A landscape with many peaks, sampled at points; each row gives a point and its height.
From any point a climber takes the steepest step (rise divided by distance) to one of its 2 nearest points. It stops when none of these is higher. Distance is the straight distance between rows; heights are no part of it.
Bur h=3.34: [ -3  17  12  -5 -19  -3 -22  -7 -16   4  30  -5  -3 -15  -4 -19  27   9
 -27  -8   7 -10]
Zili h=2.99: [ 30   0   5   9  -5  12  -5  -4 -13   1 -20 -24 -12 -14  16   0  -4   6
   5  -6   4  -9]
Gop h=6.21: [  2   8   6  26  -2  -8   5  13   0   4 -11   8  13  -1  22   2   1   1
   3  -1  -1   8]
Ser h=3.47: [ -4  -5  -6 -10   9  13  11  -7  -4  -2 -11 -19   2   1 -25  -1 -22 -18
  29   4  -3  12]
pusuf h=4.18: [ -3  -7   2  -5   6  13   3  -9 -20  -8   1 -17 -17 -18 -19  -9  13  -1
  16  -7   9  -5]
tere h=3.49: [ -3  -4  -5  -8   2   8   7 -12 -12   1  -3 -27 -11 -12 -17  -8 -11 -10
  24  -1   5  -3]
kekat h=3.03: [ 13  -5  -4 -17  -8   2  -5 -12   5   2   1 -15  12   7   5   2 -15  10
   7   1   0  -2]
Fifu h=3.64: [ -9  36  -1  15 -13  -9 -28  -7 -11   3   9  10  -5  -7   7 -19   8 -10
 -30   6  -4  18]
Lan h=2.23: [  2  -3   4  10   6 -10   3 -18   3   7 -12  23  -4  -6  26   2   8   7
 -12  -5 -14 -27]
risid h=3.54: [ -7 -21   9  -8  16  -6  14 -10   3  -7  -5  20  -9 -13   7   7  12   1
   4  -8  -7 -18]
Vufo h=6.41: [ -6   8 -14   9   1  -5  -5  14  11   7   7  22 -16   9  -4   6  11  -4
 -34   0  10  10]
soza h=2.12: [ 12  -2   2 -21 -19 -23 -18  -1  15  15   3 -20   6  -7  23  10  -7 -10
  -1  16   4 -18]
vaku h=2.61: [-14   2   5  12  -1  -2  10  23  -3   1   5  -6   3  -3 -12  -3  -1  -1
  13  -3   9  13]
bagaf h=7.31: [  1   9 -12  18  10   2 -11   8   2   1  -6  21  -5   8  -1   8   2  -2
 -31   8   9  12]
vesir h=5.53: [ -3 -26   4  -1  10   0  22  13  20  11   1   4   7  19  -7  20  -4  -2
  15   6   2  -2]
vutuz h=5.89: [-33  -9  -4   7   6   0  14  13   4  -1  14  16  -8  15 -24   3   2   0
  -8  -4  -3  11]
zadas h=7.80: [ 21   4  -6  -9  10   5  -6 -26  13   8  -1  25   9  27   7  13   1  12
 -23  -4  -3  -5]
Zuf h=3.46: [-13   3   4   7   1  -4  11   1  -7  -9  11  16  -8  -4  -8 -12  14  17
  -6 -16  -8  -1]
Linug h=4.97: [ 12   0   6  -8 -10   2  -8  11  -6  -1  10 -17 -12   0  -3  10  12  14
  -5  -4  27  -8]
Bagez h=5.93: [ -3 -18 -17   0  14   7   8  -1  17   3  -6  24   8  21   1  12  -7   3
  -6   5 -12   1]
roni h=2.98: [-18  22  -4   6 -14 -21 -20   2   3   2  13   8  -8  -9   1 -10  11  -8
 -28   4  -4   1]
Nisiv h=4.29: [-14 -16  -3  -4  11  -2  15 -11   5  -7  -3  27 -11  -8  -6  -5   6   0
  -5 -14 -13  -8]
nek h=2.87: [ -7  10  12   6 -11   0  -8  -1 -16  -3  25  -4  -1 -15  -4 -19  24  16
  -6 -19   3 -11]
moso h=1.39: [ -9  13  -8  -9 -16  -4 -21  -6  -7  -3   7 -20 -12 -22  -3 -19  -2 -17
  -1  14   7   1]
Rizem h=5.79: [ -7 -11   0  -1   5 -10   1   6   8   7   1 -16   5   7  -4  10 -17 -18
  16  19   0   4]
Zak h=4.38: [ -8  32  -1  16  -7  -5 -18  -8 -11  -1  -2  15   7  -1  17 -16  -8 -10
 -14   5 -12  24]
Boza h=1.75: [-21 -12   4   8  -1 -21   3  11   3   3   9   2 -21  -9  -4   3  14  -8
  -4   6   6 -12]
nof h=6.72: [-27  -1  -5   9   6  -4   5  19  -3   0  12  10 -21   7 -26   1  15  -1
 -21   6   3   3]
soli h=2.39: [-14   4  11  -6  -5   4   3 -14 -17  -8  15 -23  -2 -19 -18 -28   4   5
  20  -8  -6  -5]
sef h=3.55: [  5  -3  -1 -18 -11   4  -3  -3  -3   2  23 -14   6   9 -11  -1  -5  17
   0  -7   7  -2]
sitog h=5.85: [  1   5 -24 -12  15  12 -12 -11   2  -2 -13  16  13  12  -2   6 -14 -13
  -7  19 -20  10]
Seni h=5.63: [-27  -4  -1  -5   9 -24  -4 -11  18  17   2  -9   1  -8   0   4  -9 -31
  11  33  -8 -12]
Nafu h=3.84: [  8  13   3  -6 -13  -5 -21 -10  -8   6  19 -13  -5  -8   5 -13   7  16
 -18  -8   9 -13]
Gekek h=5.90: [-23  10   1  15  -4  -6  -2  20   5   6  14  12 -17   0 -10  -5  14  -2
 -27  -5   7   4]
fotak h=2.37: [-20   0   0   4  -3 -26 -10   0   0   3  14  12 -10 -11   1  -8   8   2
 -12   3  -6  -6]
zoto h=0.92: [  9  10 -13 -14 -19   1 -25 -10  -7   8   4 -29  -9 -12  -2  -8  -9  -6
 -11  13   9  -5]
Ruko h=1.95: [-12   9   3  -6  -4  -6 -10 -13 -20  -8   6 -24  -8 -21 -13 -23   2  -7
  14   5  -2  -5]
Gidav h=4.16: [ 16 -14   4  -1  -3  13   1   7  -1   2  -9 -38 -17  -2  -3  10  -7   0
  25  -1  17 -11]
tam h=0.85: [  8  -6   8  -5   0   2  20   3  17  -1  -8  22  26  12  16   7   3  10
   1  -9 -23  -3]
viro h=5.25: [  1  21   2  17  -4 -12  -7   4 -12   1 -11   4  14  -8  19 -11  -7  -3
   3   3 -10  17]
fomum h=4.66: [ 22  -1  11   3 -16  -6   2  10   8   1  -5 -15   1  -3  18   7  -4  10
   4 -11  16  -4]
dopom h=0.46: [  7  -6   3  -4   7   6  11  -5   7  -6 -15  14  19   7  11   6  -1   0
  13   2 -14   0]
raged h=2.41: [ 26  -8 -10  -6   7  20  -5 -15  -8  -6 -24 -20 -17 -14   0   1  -5   7
  10  -7   5 -12]
zir h=1.23: [-12  -4  12   4 -11 -25   3  21   5   1  13 -14 -11 -15  -2  -2  18  -9
  -1   5  16  -5]
bafi h=6.38: [ 10  14  -7   8   5   2 -19   0  -6   3  -9   6  -5   3   1   0   1  -3
 -20   4   9  11]
tofid h=2.06: [ -9   5  12  14 -11 -10   3  20  -9   2   3 -25  -6  -8  -4  -8   1 -11
  14   1  13  10]
gab h=4.40: [  9   8   2 -10 -17  -7 -18   1   1   0  16 -13  -5  -8   2   5   8   5
  -7   6  15  -4]
veme h=5.12: [-24   1  -7  -5  -2  -1   2   5  -3 -11  15   9   7  13 -18  -6  -6   2
  -4  -3  -7  13]
nodo h=7.98: [-17   9 -14  -3  15  10   6  -8   0 -13 -18  26  13   5  -3  -5 -14  -9
   1   6 -34  16]
vuk h=2.92: [ -9   2  11   0  -6  -4   7  -5 -15 -14  17  -1   5 -12 -11 -21  10   9
   5 -14  -8   1]
piliv h=5.51: [ 11   7  -7   9   8  10  -8   2 -13  -7 -11   2   3  -1   5  -3  -7   2
  -1   2   3  15]
Matiz h=3.56: [ 27   0   3   3 -12  16  -6  14 -11   1 -16 -41 -21  -6   0   2  -7   3
   5  -3  13  -9]
situt h=1.27: [ -8   0  11   0   0  -8  15 -14  17  -2  -2  30  23  13  24  -1   7   9
  -7 -12 -28 -18]
Dolav h=5.36: [ 16   9  10  19  -6   1   0  13  -3  -3  -7  -2   4  -2  13   1   6   9
   1 -11  13   5]
dekol h=6.43: [  3 -18  11  11   4   0  17  21  10   1 -10   0   5  13  -2  18   0  -2
  22   2  13   4]
pom h=4.63: [  6   7  -2  17  14   9  10   0 -11 -13 -18  20   3  -4   0  -6  -4   2
   4  -6 -11  18]
zepe h=1.57: [  1  -4  -6 -21 -13 -24 -22  -4  24  12   1 -11   9  -3  19   7 -12 -23
  -3  34  -4 -11]
Tev h=5.56: [  6  -1   4   3   2  12  -1  14 -10   2   7  -5 -15  -6 -10   4  19   8
  -9  -7  24  -2]
Potev h=4.74: [  0 -20  -2  -9   4   0  14   5  13  -6  10  11  10  22  -6  22   0  12
  10  -6   2   2]
soni h=6.42: [ -2 -10   6  12   2  -1  11  19   5  -1   1   6 -15   0  -5  11  12   8
  -3  -3  21   5]
Linot h=7.06: [ 23  10  -3   4  10   4 -11 -17  12  11 -10  23  19  29  17  16  -8   3
 -23   7   2   1]
reb h=7.49: [  5 -11   6  16   9   3  17  16   7   1  -8  17   0   9   8  12   2   5
   5  -7   7   5]
pag h=3.89: [ 11   2   9   0   9  16  16   1 -10 -21 -11  11  12  -9   0 -12  -4   5
  15 -16 -12  17]
tafod h=6.82: [ -7   1 -14 -24   9  14   2 -18   5  -9 -13  16  22   3   0  -3 -11 -12
   3  12 -28   5]
tumef h=2.58: [ 12  -2  -4 -17 -14 -12 -16 -14   8  12   3 -20   8   1  10   7 -12  -3
   6   7   1 -13]
vav h=2.96: [ -1  10   4   8   2   8   3  -6  -6  -5  19  23  -4  10  -4  -8  16  18
 -21 -23  -2   4]
supuz h=4.49: [-21  12  -5   2 -12   3  -5  11  -8  -6  15  -4  15  10 -11 -11 -16   0
   2   4  -6  24]
dumod h=4.78: [ -6 -12  10   1   6  14  13   6 -13  -3   7 -15 -17  -6 -17  -1  16   5
  14  -5  16  -2]
Nadep h=4.17: [ -3  -7  -9 -12   9  18  10  -3  -2  -4  -3   2   6  13 -25   2 -20  -5
  14   4   0  16]
kepo h=2.84: [ 36   1  -7 -12   3  29   0 -17  -5 -12 -25 -11  -3  -5   0   0 -12   7
   6 -13  -2  -5]
tedo h=4.90: [  8 -10  -1  -5   2   2   2   5   4   6 -13 -29  -2   2  -6  11 -13 -12
  24  15  11  -2]
somes h=3.20: [ -3  -1  10   4   4   8  13   7  -7  -8  -1  -3   1  -1 -10  -5  -7   5
  21 -11  -3  16]
Vapef h=2.82: [ -4 -15  -2  -4   7 -17  -1 -20   5  -1  -7  16  -7 -18  14   0  13  -2
  -5   1 -15 -26]
zivam h=4.92: [ -7  -7 -18 -11  21  13   0  -7  -3  -1 -13   4   7   8 -12   2 -15 -13
   9  17  -8  15]
Nibus h=1.56: [ -5   4  19  19 -17 -10   3  28  -7  -1   9 -16  -7 -15   4  -6  20  -1
   9  -7  18   4]
mufo h=6.79: [ 13  -8 -11   2  13  14   1  -3  18   9 -11  31  19  33   9  18 -11   4
 -19   9  -9   1]
Gid h=6.81: [-17  -4  -1  -2  13 -15   5  -2  20  19   8 -15   9   6  -6  15  -9 -31
  26  23   0  -3]
Tiru h=5.11: [ -8  -7 -10  -2   7  -3   5   0  12   0   4  25  -5  11  -2   6   6   3
 -12  -5  -5  -5]
Tabo h=1.68: [ 10   0  10  -1  12  -5  14 -16  18  -1 -15  27  11   4  34   3  12   9
  -9 -12 -24 -24]
vegik h=3.36: [ 36   0  -5 -11   0  22  -2 -11  -5   7 -23 -17   9   2  15   5 -16   5
   6  -2  -1  -6]
Zigak h=3.98: [ 31  -4   4  -2 -10   4   7   6  -1   6 -18 -18  11   7  22  11 -16   7
  13  -1   6 -10]
Kige h=4.13: [  2  -9   2 -13   0   5  12   7   2  -4  17   0  15  14 -14   7  -8  12
  14 -12   3   4]

Call two points neighbours if one is among the 2 nearest of the other. Go from one point of each pair to the other, from neighbour to neighbour, staying as high as possible. Name the lowest point that can't be avoided.
Gop and Gid -> raged
Zuf and reb -> nek
Gid and nof -> zir
bagaf and nof -> Gekek
nodo and reb -> Ser
zadas and Zuf -> vav

For each start below, name the point where the climber stops.
raged -> Gid
Lan -> zadas
Boza -> Gop
vav -> zadas
tofid -> bagaf
kepo -> Gop
nek -> reb
Ser -> nodo
